Each row is a point on a tangle of strands that fork and nearly touch. The rows are in no order.
In the rows, zero is written as 128.
Points whose rows are less than 110 apart are linked; no others are. Some points are linked to none.
sube: [145 157 135 151 120 128 128  70 151  89 160 177  96 105 119 129 117 105
 113 116 171  74 158 166 154 123]
Gar: [115 146 140  93 146 160 160 109 111 105 103 125 128 120  63 117 165 156
 161 160 137 152 106 152 133 151]
poma: [131 110 106  91 120 156 144  57  71  90 106 171 154 132  88 108 161 131
 161  65 204 157 129 149 145 177]
tapuf: [153 147 120 122  95 109 112 120 170 142 179 155 113 118 136 114 109  90
  80 160 148  73 155 160 137  96]
boviv: [123 126 135 125 112  67 129 139 123 145 106 160 104 134 155 136  97 138
 132 144 108 146 129 145 155 143]
zapud: [109 100 130  92 146 169 144  64  91 108 109 143 158 121  91  98 151 150
 182  43 156 159 156 147 153 196]
bof: [134 158 142 132  85  70  73  76 188 137 137 180  70 111 133 143 110  86
  74 142 168  56 143 128 103  72]
rep: [134 119 137  97 134 150  94 105 173  72 141 156 135 125 132 169 137 143
 113 121  98 139 120 109 142 130]
fipu: [112 136 141 130 136 108 150 121 115 179 162  94  85 118 160 117  86 151
 102 134 110  89 154 154 141  69]
tuv: [148 116  87 106 111 128 160  49 128  80 157 195  91 120 105 120 151 151
 102 108 190  94 152 154 129 151]
gos: [130 102 157 107 105 152 101 135 155  79 116 171 110 112 157 104 142 138
 119 103 137 121 109 117  93 139]
luv: [147 129 117  96 175  81 158 138  27 163 138 108  99 147 116 123 120 125
 110 124 133 147 164 146 133 162]
Gavan: [137 149 134 125  94 114  91 152 129  93 122 163  99  98 114 159 113 132
  81 148 139 127 123 121 148  77]
vod: [142 152 116 121 158 120 120 143  63 143 149 149 120 135 111 116 136 116
 107 119 131 139 169 127 136 177]
surus: [135 137 127 123  68  93 115 132 148  94 153 180 143 135 136 119 114  79
 111 134  97 126 130 128 128 117]
Gom: [136 147 101 115 105  74 147  91 149 151 173 144 108 131  90 136 133 146
 110 137 152 120 146 151 146 142]
dola: [100 118 150 123 106 127 126 106 108  86 102 154 144  68 131 128 119 128
 139  92 130 134  90 164 101 160]
Kuf: [142 119 101 165 154 163 115 166 165 105 122 126 147 158 136  96 101 107
 157 172  76 117 111 102 116 121]
fop: [160 105 136 104  86  80 100 114 176  89 155 202 145 134 126 127 130 134
 104 132 168 129 119 154 150  80]
gufe: [ 98  88 148 112 147 185 124 168 151 124  99  95 185 134 121 153  97 106
 181 112  92 158  39 131 129 176]
nakub: [137  96 147 133 157 170 149 159  62 136  75  37 144 167  82 138 151 155
 199  96 113 204 132 126 100 195]
rol: [124 136  95 124 162 148 159 113 106 117 106 139 120 144 129 102  96 123
 156 135 114 117 119 149 116 186]
popom: [137 104 143 106  74 125 107 141 196  58 143 168 171 139 133 126 141  94
 107 139 106 101 101 113 124 120]
serar: [ 92 107 149 129 143 212 118 182 183  86  64 101 175 112 130 143 143 127
 167 148 110 124  61 112  96 152]
Lovut: [141  97 124 157 135 162 120 204 113 160 126  79 162 176 102 123 139 138
 163 143  71 162 135 110 116 140]
tufi: [122 130 161 144 128 113 122 111 156 111 140 139 116 101 123 131 156 118
 146 105 149  96 131 147 141  73]
Nufus: [136 147 139 165 103 116 109 153 128 143 125 125 116  94 116 157  90 123
 115 150 114 135 104 122 137  74]
bofor: [168 173 101 139 157  51 127  97 139 170 153 135  90 153 151 141 131  88
 129 144 178  95 154 111 144  74]
Zopo: [115 120 131 117 113 134 172  75  78 122 114 127 123  99 124 122 140 163
 119 104 172 180 159 123 138 223]
zod: [141 105 148 127 154 136 140 117 144 138 152 140 140 127 147 117 112 114
 153 114 100 128 125 149 164 123]
dadar: [140 159 105 133 119 115 122 115 118 195 167 100  93 117 121 147 125  73
  86 155 110  90 201 139 132  58]
pakel: [ 99 122 158  60 116 197 105 121 178  90  88 138 170 125 129 126 167 152
 166 126 112 170  60 130  81 184]
mif: [152 173  91 135 115  81 138  94 141 117 149 154 104 149 124 121 129 128
 124 135 120 119 150 133 139  96]
Bave: [ 92 113 128 157 117 122 124 159 141 103 110 146 115  89 135 136 115 153
 120 124  76 130 111 102  84 151]
murup: [132 132 155 120 111  97 100 126 116 119 155 183 126 101 161 154 150 105
  94 108 153  80 149 171 139 118]
zezu: [118 129 131 131 105  98 173  52  58 159 136 136  93 127 121 126 147 173
 115 137 169 129 170 161 170 174]
Foze: [104 108 126  92 151 153 159 132  75 124  78  84 139 127 119 117 144 186
 167 102 131 167 121 160 110 201]
fuf: [153 126 118 105 163 161 169 139 101 119 123  67 117 145 121 108 148 123
 163  80 118 164 174  95 129 151]
Fiz: [ 91  95 136  79 147 134 161  93 105  85  93 142 116 104 103  93 148 154
 161  93 113 169 103 127 121 167]
roge: [ 99  84 117  60 167 168 160  58 107 115  72 125 134 120  91 128 185 151
 178  72 170 189 110 102 104 208]
dab: [131 124 127 126 133 165 119 145 141  92  96 146 132 129 137 120  86 136
 149 122 116 136  79 134 118 186]
pala: [157 138 133 135 111  60 120 117 134 140 131 159 109 121 180 109 106 105
 115 125 155 138 140 134 151 137]
zibu: [148 127 141 101 105 163 107  92 129 111 142 177 164 123 134  96 156 137
 163  93 132 159 131 142 138 145]
soro: [135 168 143 135  80 144 129  88 110 101 133 181  73 120 127 123 148 124
 125 136 155  91 154 146 137 143]
vaz: [ 98  93 115  64 114 155 170  49 114 118  83 120 156 103 123 113 186 147
 156  87 178 168  82 140 101 215]
Nitug: [ 99  77 137 166 152 138 100 215 138 119  88 117 166 148 118 146 140  98
 140 140  84 123  99  82 123 127]
lenu: [128  94 108 129 119 101 182  18  84 124 120 179 113 111 125 111 146 141
 102 105 223 116 169 161 172 130]
div: [154 106 107  98 109 137 121 113 146  75  79 166 158 115 119 157 141 147
 148  97 134 163 106 159 139 101]
Lala: [128 136  88 146 130 111 131 130 143 157 174 119  98 122 116 112 136 125
 127 104 153  92 174 132 129  56]
Boso: [120 145  99 189 120 108  66 189 174 120 145 127 176 155 142 126 114 115
  84 186 116  71 127 106 126  82]
ven: [136 156 101 123 127  68 114  57 117 156 161 179  76  89 135 124 136 117
  85  99 205 101 156 154 123  82]
tupid: [153 146 121 157 114 125 129 159 188  93 144 137 151 133 144 157 107  98
 123 165 124 106  88 112 130 114]
supe: [166 102 107 139  94 112 154  60 108 123 122 169 112  87 130 119 165 119
 123 105 196 120 189 172 151 107]
nad: [134 183 112 127 115  70 133  38  86 226 144 108  74 139 153 133 110  98
  92 147 201  90 218 138 144  86]
gimem: [114 135 142 100 122 189 106 123 116  98  51 140 169 122 123 127 130 136
 196  87 122 187  93 149 113 158]
lozin: [153 159 149 148  92 107  72 115 176 213 180 150 103 153 188 124 111  52
 101 191 136  71 134  93 115  49]
dapit: [154 142  93 103  71 117 121  94 142  80 153 165 116 122 147 125 117 107
 115 110 135 116 140 134 146 109]
Bes: [135 154 130 131 118  65  99  94 157 188 185 164  84 101 138 147 132 114
  73 109 194  77 172 130 140  67]
mukiv: [105 113 145 158 165 160  96 200 132 101  92 114 131 150 131 155 134 156
 156 117 100 128  78  80 116 133]
Bupo: [104 108 144 158 160 140 128 171 159 130 128 100 177 114 148 131 113 162
 122 141  78 114  75 122 121 116]
nul: [ 95 171 143 116 143 114 115 152  98 109 122 112 108 127 105 126 115 154
 138 138 132 144 119 110 124 155]
fut: [107 103 109  97 101 124 131 164 164  87 131 144 175 149 119 134 149 111
 145 129  87 110  98 127 127 141]
Piz: [119  86 182 193 175 155 100 200 156 137  90  92 202 179 158 111 122 148
 143 196  73 150  64  69 120 120]
zaru: [118  91 149 114 165 129 123 141 144 107  92 128 129  89 126 142 157 149
 136  87 144 146 130 103 131 154]
zotav: [170 122 143 146  98 107  84 119 183 169 155 185  75 139 184 164 121  72
  83 126 157  77 145 120 134  52]
kesap: [114 126 117 126 128 143 135 204 132 113 127  96 182 175 135 125 129 121
 124 190  45 116  79  90 134 119]
Roko: [115 103 152 149 157 174 132 177 156 132  94  81 186 142 134 108 110 157
 163 172  71 146  80 149 115 131]
Tebi: [116 117 127 115 121  93 187  82  73 130 120 129 107  87 118 119 113 148
 116 112 161 148 165 143 153 159]
gebo: [145 142 127 132 114 161 136 154 157 109 150 140 140 136 120 145 103 122
 143 144 126 122  69 103 128 164]
vobi: [147  92  92 119 154 150 142 123 125 110 110 117 119 122 125 113  86 159
 122 105 135 180 116 125 130 136]
Kub: [121 141  90  83 129  94 160  54  99 107 151 153  94 120 142 169 141 121
  74 105 189  88 165 119 157 103]
virub: [130 117  98  90 126 143 195 107  83 145 145  88 112 117 103 126 152 179
 128 122 162 180 117 126 118 163]
dutu: [131 147 123 149  82  98 157  95  85 178 149 112  70 141 156 134 129 152
 130  99 139 117 182 129 132 125]
vazo: [128 105 116 162 104 132  89 199 140 130 134 120 186 154 167 142 109 129
  97 199  57 131  96  75 136 123]
Feb: [124 106 117 102 139 170 156  79  71 119  68 115 140 119 144 121 151 191
 136 107 169 161 136 160 121 221]
mer: [124 117 176 172  93 167  93 159 196  76 144 142 158 127 113 108 141 114
 148 137 105 113  70 108 119  86]
nov: [139 173 139 178 106 116  90 154 125 133 161 145 157 119 117 148 117 114
 127 157 102 134 120 140 129 106]
ber: [154 103 102 103 138 158 150 116 114 103  76 131 105  94 153 116 135 146
 129 129 159 152 128 144 121 153]
maf: [128 148 112  92  67 123 143  92 124  65 128 149 128 113 126 122 140 145
 119  93 166 134 140 131 165 147]
dubaz: [134 132 155 132 133  94 150 102 106 134 117 126  71 103 126 154  92 146
  93 125 162 145 144 135 180 149]
nomev: [ 91 115 152 111 137 132 154  73 102  88  93 148 117  95 118 116 146 140
 146  71 143 133 131 160 140 134]
Ketag: [138 125 156 120 129 169 120 122 168  90 110 156 164 131 150 145 146 133
 123 160  73 133  94 123 134 118]
gusid: [118 157 119 123 151 102 135 139 134 119 151 151 107  85 141 107 162 111
 118 138 136  86 153 124  98 138]
kozot: [140 137 122 115 109 154 136 161 138  92 126 110 163  96 126 116 143  92
 140 152 111 146 113 107 112 102]
Kapi: [116 130 149 102 116 175 144 161 111 107 101 126 140 133 100 114 184 132
 177 138 153 137  90 131 123 154]
bar: [127 145 108 134 140 121 152 145 133 127 122 127 104 150 106 113 103 105
 154 154 121  94 145 157 133 152]
dofi: [125 137 164 157  91 126  93 134 196  76 159 164 164 126 159 114 112 134
 121 132 108 113  77 128 113  57]
guma: [128 125 141  98  81 161 119 133 157  54 104 136 153 104 144 101 140 141
 148  92 147 149  87 109  99 114]
Gifer: [138 149 139 134  77 118 127  64 113  66 156 199 126  97 148 134 123 119
 108  81 189 118 103 172 111 125]
vuda: [160 155 103 156 144 105  98 144 189 102 162 148 131 130 181 132  86  99
  95 152 128  77 123 121 136  80]
kiv: [134 120  98  93 153 136 152 157 132 122 130  82 144 114 125 124 102 153
 126 148 116 178 106 121 114 170]
dubiv: [127 114 130  76 145 246 114 148 136 130  38  74 168 163 114 131 144 145
 198 100 102 175 102 116 106 181]
zuv: [139 151 133 143 156  67 154 120  68 209 159  56  83 155 108 148 104  91
 110 132 146 121 183 120 139 123]
teto: [114 126 147 147 107 133 115 138 182 100 147 141 114  93 140 124 102 155
 114 109 132 111 105 121 101 135]
fike: [129 164 146 161  79  89  68 134 202 131 186 167 149 148 159 145 106 100
  76 169 107  94 115  70 123  63]
Zupu: [139 149 120 135  92  98 136  23 104 108 164 197 114  88 154 124 141 115
  83  94 203 104 148 135 122 113]
sebop: [109  80 114 165 154 131 129 205 140 132 111  91 163 177 126 137 111  85
 139 170  32 123  79  71 129  96]
vuzur: [126 108 135  96 129 186 127 171 161  87  68 107 143 125 106 117 159 121
 167 163 117 150  82 117 110 151]
Lalos: [119 137 104 152 116 104 139 151 128 141 130  92  82 141 103 129  86 150
 116 131  86 145 165 105 105 142]
meged: [125 113 155 165 131 132 111 161 152 138 103 137 136 126 119 119 135 154
 167 146 106 157 121 137 132 143]
laru: [130 105 114 110 132  78 137 130 105 153 134 131  77 135 117 148  99 124
  89 119 133 142 131 126 155 131]
Pemak: [125 107 121 131 158 169 142 135 145 129  85  99 179 147 131 150 118 117
 178  93 106 166  70 125  97 213]
gil: [153 140 111  92 145  84 137  63 156  95 157 153  84 112 151 139 138 140
  84 121 179  94 186 136 163 116]
dipa: [116 156 116 164 134 138  96 200 160 139 143  80 163 140 115 117  72 132
  93 180  97 124 138  95 121 127]
Zatu: [133 115 145 142 163 144 167 125 120 153 156  81 114 134 141 109 119 132
 154 121  83 134 120 149 124 147]
soz: [102 107 128 190 137 105  91 210 135 154 143 110 200 173 141 138  78  89
  95 196  49  99 118  72 143 118]
bamul: [ 99  79 158 106 166 175 145 171  84 154  58  28 138 187  89 149 140 136
 178 107  91 165 101 135  76 206]
Sepi: [135 131 133 158 125  94 196 102  79 165 143  82  97 129 134 140 154 143
 164 108 132 143 171 143 118 159]
bofo: [137 146 120  96 159 155 189  82  70 115 139 107 110 129 118  93 164 124
 164 103 148 165 167 112 142 141]
nebi: [145 145 126 140 157 108 140 142 114 135 113 108 120 110 128  97 146 111
 145 142 127 155 159 128 138  85]
noda: [128 157 100 176 118  87  79 182 155 182 164 116 165 146 142 108  90 146
  99 176 121  97 144 126 108  71]
num: [139 110 114 116 149 152 138 125 148  96  85 129 145 131 129 137 127 133
 179  79 163 155  81 121 122 205]
Zad: [ 93 121 126 134 134 154 147 168 100 140 109  83 145 161  84 133 134 148
 166 110  59 169 138 122 117 144]
goset: [141 151  76 134  94  86 144  99  95 167 159 130  77 121 138 105 107 135
  83 103 167 104 185 126 144 114]
Kir: [116 176 140 125 107  80 107  68 167 146 146 165  38 129 124 125  86  91
  88 178 176  78 160 120 135  87]
vupe: [113 118 166 125 126 107 127 117 137 103 102 150  97  94 110 159 146 148
 139  96 144 130 127 134 159 113]
loku: [136 145 120 157  76  96 144  66 126 170 156 155  99 114 108 166 167 124
  95 143 175  90 159 164 145  68]
limab: [171 142 136 136  72  88 107  73 165 114 154 204  85 102 144 129 119  59
  80 140 168  91 139 136  87  66]
sepak: [128 108 143  98 120 150 107 110 157  53 118 181 162 134  90 162 158 135
 147  90 109 144  99 133 139 122]
teku: [102 102 159 102 167 151 110 173 137 102  81 108 158 137 136 147 152 144
 167  84 130 147 100 107 135 146]
nalof: [118 138 137  86 130 185 151  77  68 110 120 139 122 124  69 131 150 142
 150 119 147 155 128 171 149 163]
fonim: [ 92  83 148 178 140 194 102 192 153 118  88  98 205 173 131 100 110 134
 146 177  73 131  42  46 134 111]
Pel: [122 105 134 161 163 103 117 189 153 151 132 104 112 164 111 133 105 115
 139 172  93 115 131 105 140 137]
nuf: [154 117 126 125 127 154 131 108 140 133 147 155  92 114 141 113 104 147
 121 115 105 129 131 154 136  95]
kulop: [142 119  97 165 134 154 123 153 148 131 150 135  99 139 131 119  99 123
 135 130  70 111 116 118 117  99]
vef: [104 106 148  65 113 165 151  88 147 100  97 141 142 109 128 110 164 158
 146 111 130 161  81 133  89 180]
Nime: [134 104  99  99 113 122 158  36  76  95 122 187 130 103  90  99 164 142
 119 104 201 121 143 162 151 173]
Neru: [121 172 129 120 135  81 141  35  80 198 159 133  63 134 146 145 116 124
  99 108 169 119 196 121 153  94]
Gari: [116 108 150  71 175 208 129 170 118 147  94  63 172 148 107 118 145 154
 163 123 103 188  91 124 101 185]
lifu: [100 127 108 148 129 112 115 174 148 161 158  94 156 136 115 102 122 166
 135 126  80 141 140 122 125 101]
Gidam: [ 85  78 157 129 169 185 113 205 151 140  57  75 189 169 118 145 105 131
 158 137  84 158  44  96  97 163]
vomu: [111 138 142 126 121 114 133 134  75 173 151 113 103 105 140 122 148 149
 100 138 123  96 173 178 134  86]
nupi: [111 114 137 138 114 216  98 149 194  79  85 142 172 130 128 137 126 144
 171 126 100 126  59 140 104 127]
tir: [140 172 112 143 152  88 122 102 115 152 153 149 108  81 125 119 137 112
  88 135 177  96 173 163 110 119]
rela: [ 93 167 136 122 147 136 129 127 109  79  97 113 142  73  90 141 116 126
 135 104 122 143 108 133 122 163]
reku: [121 132 150 134 144 119 176 122 106 155 141 108 113 123 125 119 155 135
 166  96 125 142 118 128 129 177]
gamen: [155 140 155 138 104 128 111 113 146  62 135 188 117 106 152 126 143 110
 130  93 152 109  83 146 107 123]
Nuvu: [122 129 137 123 138 156 114  83 134 111 106 143 156 122  98 104 147 179
 175  68 137 164 132 143 129 177]
mabi: [128 105 114 124 159  94 109 200 118 139 104 111 165 138 111 159 116 128
 123 146  97 177 112 121 153 141]
zup: [127  86 138 115  92 166 149 113 121  98  87 140 150 108 112 153 176 137
 178  80 167 150 134 152 155 168]
viri: [136 123 123 127 135  71 128  84 145 106 130 160 107  94 173 130 107 120
  83  97 158 118 177 130 156 131]
lubu: [158  99 122 111 140 129 154 133 130 100 128 146 109  77 148 136 143 122
  79 137 151 130 111 135 114 132]
fipe: [133 134 126  97 156 119 179 136  95 124 135  71 148 128  98 133 122 165
 133 142 154 158 137 143 147 171]
femog: [136 135 139 146 135 106  95 117 164 146 156 159  82 122 114 134 145 117
 104 106 161  83 151 122 134  45]
nafaz: [127  98 117 102  85 151 137 149 125  83  86 122 165 114 106 168 153 142
 156  95 131 192 115 146 150 140]
Rili: [116 111 136 123 103 111 157  41  49 157 138 183  81 120 135  94 132 152
  96 117 212 113 201 153 184 138]
fafig: [133 139 122 112 164 130 140 170 105 112 107  88 148 118 121 102 127  79
 154 134 115 139 128 124 129 124]
bez: [117 119 152 147  94 153 114 138 198  61 110 147 193 137 120 132 125 135
 171 137 127 106  60 126 106 118]
peda: [132 136 118 161 145 128 120 171 135 201 156  78 111 144 133 141  98  93
  95 160  88 100 201 132 133  78]
Segor: [104  99 138  64 107 222 113 114 176 100  83  98 186 115 102 151 156 154
 161  90 116 164  84 114 104 159]
nafod: [134 148 118 135 133 119  90 145 167 147 160 134 137 144 136 132  88  78
  95 147 109  78 155 120 140  74]
fip: [ 81  72 150 143 139 192 100 205 175 105  73  90 224 157 136 131 139 130
 166 158 105 142  49  85 111 149]
mepep: [117 148 135 111 140  88 118 139 127 145 178  92 139 120 119 125 131 157
 125 112 106 138 169 114 151 108]
bop: [129 151 141 187 153  72 127 169 101 199 150  70 104 165 113 113  89 126
 123 176  83 145 140 120  98 102]
deve: [166 137 112 122  89  99 119 105 154 178 151 156  87 135 172 190 149  95
  75 138 144  75 158 133 157  88]
rebu: [172 141 134 129 105  96  94 102 155  98 142 194 121 132 149 144 127  89
  94 154 164  99 101 142 127  60]
vosuf: [114 110 139 124 152 161 159 162 148 138 126  77 131 161 124  91 108 157
 162 155  92 123 108 154 137 148]
sovi: [138 105  99 190 143 135 105 167 177 177 137 134 144 165 130 109  85  90
 114 208  77  91 114  96 125  56]
tovul: [105 113 111  94 133  97 150 154  89 149 154 104  96 130 102 157 115 156
 118 115  99 127 114 141 142 162]
kog: [111 130 136 129 135  81 125 171 126 173 143 101 134 139 181 126 101 115
 120 147  91  99 141 150 140  79]
pubo: [136 178 156 157  97  95  98 123 137 171 172 156 141 111 146 148 122  82
 102 180 113 111 119 138 158  82]
doki: [134 126 118 123 162 179 147 136  85 120 108  67 126 161  84 107 141 142
 175 132  98 161 176 128 132 139]
Pusal: [125 154 162 156  94  84  63 139 191  90 171 173 139 148 141 121 113 123
 112 132 135 116 101  84 143  77]
giros: [123 124 115 116 103 110 139 141 150  97 116 131 154 155 127 119 135 120
 183 121 115 110 131 157 141 162]
zapa: [104 113 105 179 175 144 102 199 170 113 130 118 206 140 150 132 105 139
 143 141  89 105  68  95 116  90]
lipi: [137 130 149 139 131  83 128 139 137 153 158 134 110 116 179 122 156 155
  95 136 122 131 123 122 115  91]
Bebo: [ 83  83 156 103 161 203 119 198 120 152  76  41 172 172  74 141 112 144
 156 121  84 180  77 117  82 191]
Ketur: [148 151  97 105 102 114 158  93 140 140 173 123  80 117 151 107  96 114
  79 145 165  86 160 137 142  92]
pazet: [158 127 170 142  81 100  76 135 202 164 177 164  98 141 175 149 114  80
  66 182 162  63 116 115 123  60]
fidup: [141  86 128 102 180 174 124 148  94 132 110 126 143 148 142 122 163 137
 171  94  86 164 136 112 100 172]
ledes: [157 140 128 150 165  75 136 113 127 172 127 116  95 132 113 120 115 119
 119 169 124 143 189 144 142 105]
risot: [147 151 152 117 114 189 132  98  90  80 116 166 103 122  90 128 150 128
 138 123 170 121 129 152 160 146]
Niba: [114 123 148 155 143 128 132 163 124 142 126 113 104 124 113 127 113 152
 120 146  66 157 145  92  79 176]
Tepo: [105 119 123 128 107 169 141 166 137 119  87  70 154 161  79 164 117 150
 188 125  74 185  90 106 116 154]
fali: [154 152 113 120 130 134 152 103 112 107 136 154 145 117 118 163 167 135
 131 130 128 138 122 135 122 166]
Bug: [134 141  94 163 150 109  94 150 176 177 163 148 127 145 131 128 110  72
 106 203 124  62 131 119 121  54]
kef: [135 152 111 164 148  81  68 174 130 223 152  83 102 174 132 151  91  84
  67 180 106  97 187 110 122  67]
Bubu: [135 169 118 186 152  75 112 176 140 185 133  70 121 156 159 102  75 136
 114 186 104 104 159 126 102  88]
Tudef: [138 144 103  97  99 174 152 118 138  81 124 112 154  89 139  93 129 125
 147 112 114 163 117 124  96 148]
segof: [ 96  98 113  54 102 201 131  76 139 112  58 131 173 122 137 133 180 155
 165  68 198 172  70 161  82 207]
tigo: [116 118 162 156 144 109 122 170 142 153 137 120 149 106 185 127 111 120
  93 142  96 122 119 127 131 110]
pake: [133 125  92  75 138 116 126 140 129 118 171 115 146 105 127 109 144 151
 108 116 135 129 148 143 151 126]
gur: [110 102 134 127 147 170 135 189  97 128  70  90 149 131 120 112 136 171
 162 116 116 133 123 165  94 174]
virol: [121 179 135 109 134  73 150  91  81 187 163  94  63 125 122 150 109 109
 108 132 152 115 161 118 153  86]
Tivu: [149  94 127 211 161 127  91 202 139 197 158 104 139 181 134 120  85 113
  87 197  84 112 133  79 138  77]
kosop: [131 154 150 144 184  61 147 153  63 170 140  79 115 152 131 115 121 107
 121 128 121 149 175 134 119 144]
soraf: [122 136 147 108  69 142 146  44  88  70 146 181 132  94 126 137 140 147
 106  77 173 134 151 155 155 138]
beba: [114 148 130 154 123 137  66 182 165 100 139 114 170 129 118 106 109 135
 118 155 105 102 135  94 135 100]
nilek: [165 190  92 135 120  62 112  78 179 142 157 153  79 138 146 133 108  71
 115 127 158  97 171  91 125  64]
sef: [153 155 113 159 160  56 109 134 134 194 159 137  93 137 149 130 106 108
 117 136 135 114 169 131 131  91]
mik: [140 116 135 103 164 152 112 156  69 136 129 140 140 131 135  99 153 130
 141 109  88 144 152 142 137 154]
befut: [131 122 134 205 153 115  88 186 136 237 150  98 123 169 129 141  86  63
  82 204  82  84 154  85 122  58]
liro: [150 139 129 159 186 140 120 162  84 156 111  99 101 137 113 118 105 164
 125 134 120 144 144 147 120 143]
Letur: [144  93 118 128 108 115 155  98 118 116 124 145 121 108 110 138 187 136
 150  88 176 134 167 145 153 152]
meb: [128 134 130 108 107 131 154  84  70 132 164 155  96 107 123 116 123 105
  99  91 196  94 143 161 153 136]
vis: [136 151 137 137 103  84 151  75  80 174 149 120 103 111 147 121 156 136
 104 144 175 102 170 176 155  73]
kas: [136 117 101 104 145 134 150  90 115 114 145 146  90  84 130 139 138 137
 103  99 134 119 142 131 113  93]
dute: [144 141 101 118  92 120 116 130 127  83 102 145 146  93 100 163 132 134
 105 127 133 164  96 138 126  94]
nafer: [119 114 137 146 178 162 148 185  91 162 119  57 117 153 103 117 129 182
 154 126 122 145 138 149  97 177]
vevu: [116 161 163 156 159  85 145 181  75 158 145  49 120 163 111 112 113 125
 144 131  88 157 125 108 103 134]
muzi: [ 96 132 123  93 121 190 127 136 115 122  57  93 164 148 106 130 166 151
 206  65 158 198  90 115  93 222]
fizo: [130 123 106  96 127 105 156 123 120 137 181 117 122 112  65 120 127 138
  97 113 171 129 162 144 160 126]
guzi: [144 198 164 136 101  73  99 120 145 197 158 141 103 142 170 136 112  74
 115 175 132 103 149 114 139  62]
vazek: [128 136 137 130 120 141 113 199 106 125 139 103 145 168 134 128 137 134
 127 168  85 120 105 128 149 105]
kolo: [119 163  94 127 119 124 173  33  43 135 158 144  82 105 152 112 168 134
  98 100 178 100 186 146 122 122]
Mip: [108  97 123 114 124 185 137 142 130 120 103 136 109 126 119 151 153 173
 167  73  91 165  78 121 103 178]
muf: [142 143 109 116 142 155 190  37  45 119 148 128 126 114 117 114 178 128
 136 108 171 126 162 130 143 184]
Pekug: [128  88 136 118 125 188 124 138 118 126 109 154 133 111 118 132 149 119
 138 104  81 178 104 102 101 168]
zogo: [114 146 135 169 141  85  97 199 141 159 152 115 139 160 165 116  83  94
  84 188  60  89 114  76 120 123]
Lub: [145 102 100 156 158 161 119 168 144 128 115 104 174 178 140 112 145 124
 168 128  72 134 144 129 140 125]
gif: [138 152 114 151 166 144 156 109  56 134 104 117  91 137  96 138 103 148
 144 118 112 146 133 134 111 174]
Noz: [120  85 102 109 158 128 120 171 147 127 100 100 185 140 139 141 110 155
 143 129  81 181  91 109 126 155]
liror: [128 173 106 110  97  84 130  49 143 183 153 130  68 130 145 123  91 100
  92 153 189  62 176 147 142  89]
nusiz: [118 138 122 119 110 103 166  25  89 129 162 179  69  92 165 102 154 140
  78 120 182  92 162 119 116 127]
fuma: [119 143 143 158 121 114 107 153 156 100 130 148 115 117 163 162 144 101
 139  96 119  84 100 110 115  81]

A fork is a point with three links. Follow the links from the first point to the second and name the forks in between, in order.
bofo; rebu: Zad > nuf > Zatu > Ketur > liror
lozin; vuda: div > lenu > Tebi > rol > dab
lifu; Lala: dapit > Gifer > Zupu > ven > femog
nalof; kog: serar > fip > Gidam > dab > nafod > Ketur > Zatu > Bupo > tigo

Follow the links from the first point to the second, and from the first to the third. Name the last point that the two ways share.
befut; nalof; zup: dab
fuf; nupi; bamul: Gidam
Niba; sube; Kir: dab
fike; Fiz; zapud: rol
Zupu; bamul; Gar: Gidam
Fiz; tupid; pala: rol
Tivu; beba; Bave: nafod
Bes; rebu; vod: liror
rela; Tudef; num: Gifer
Gidam; Pekug; Zatu: Ketur
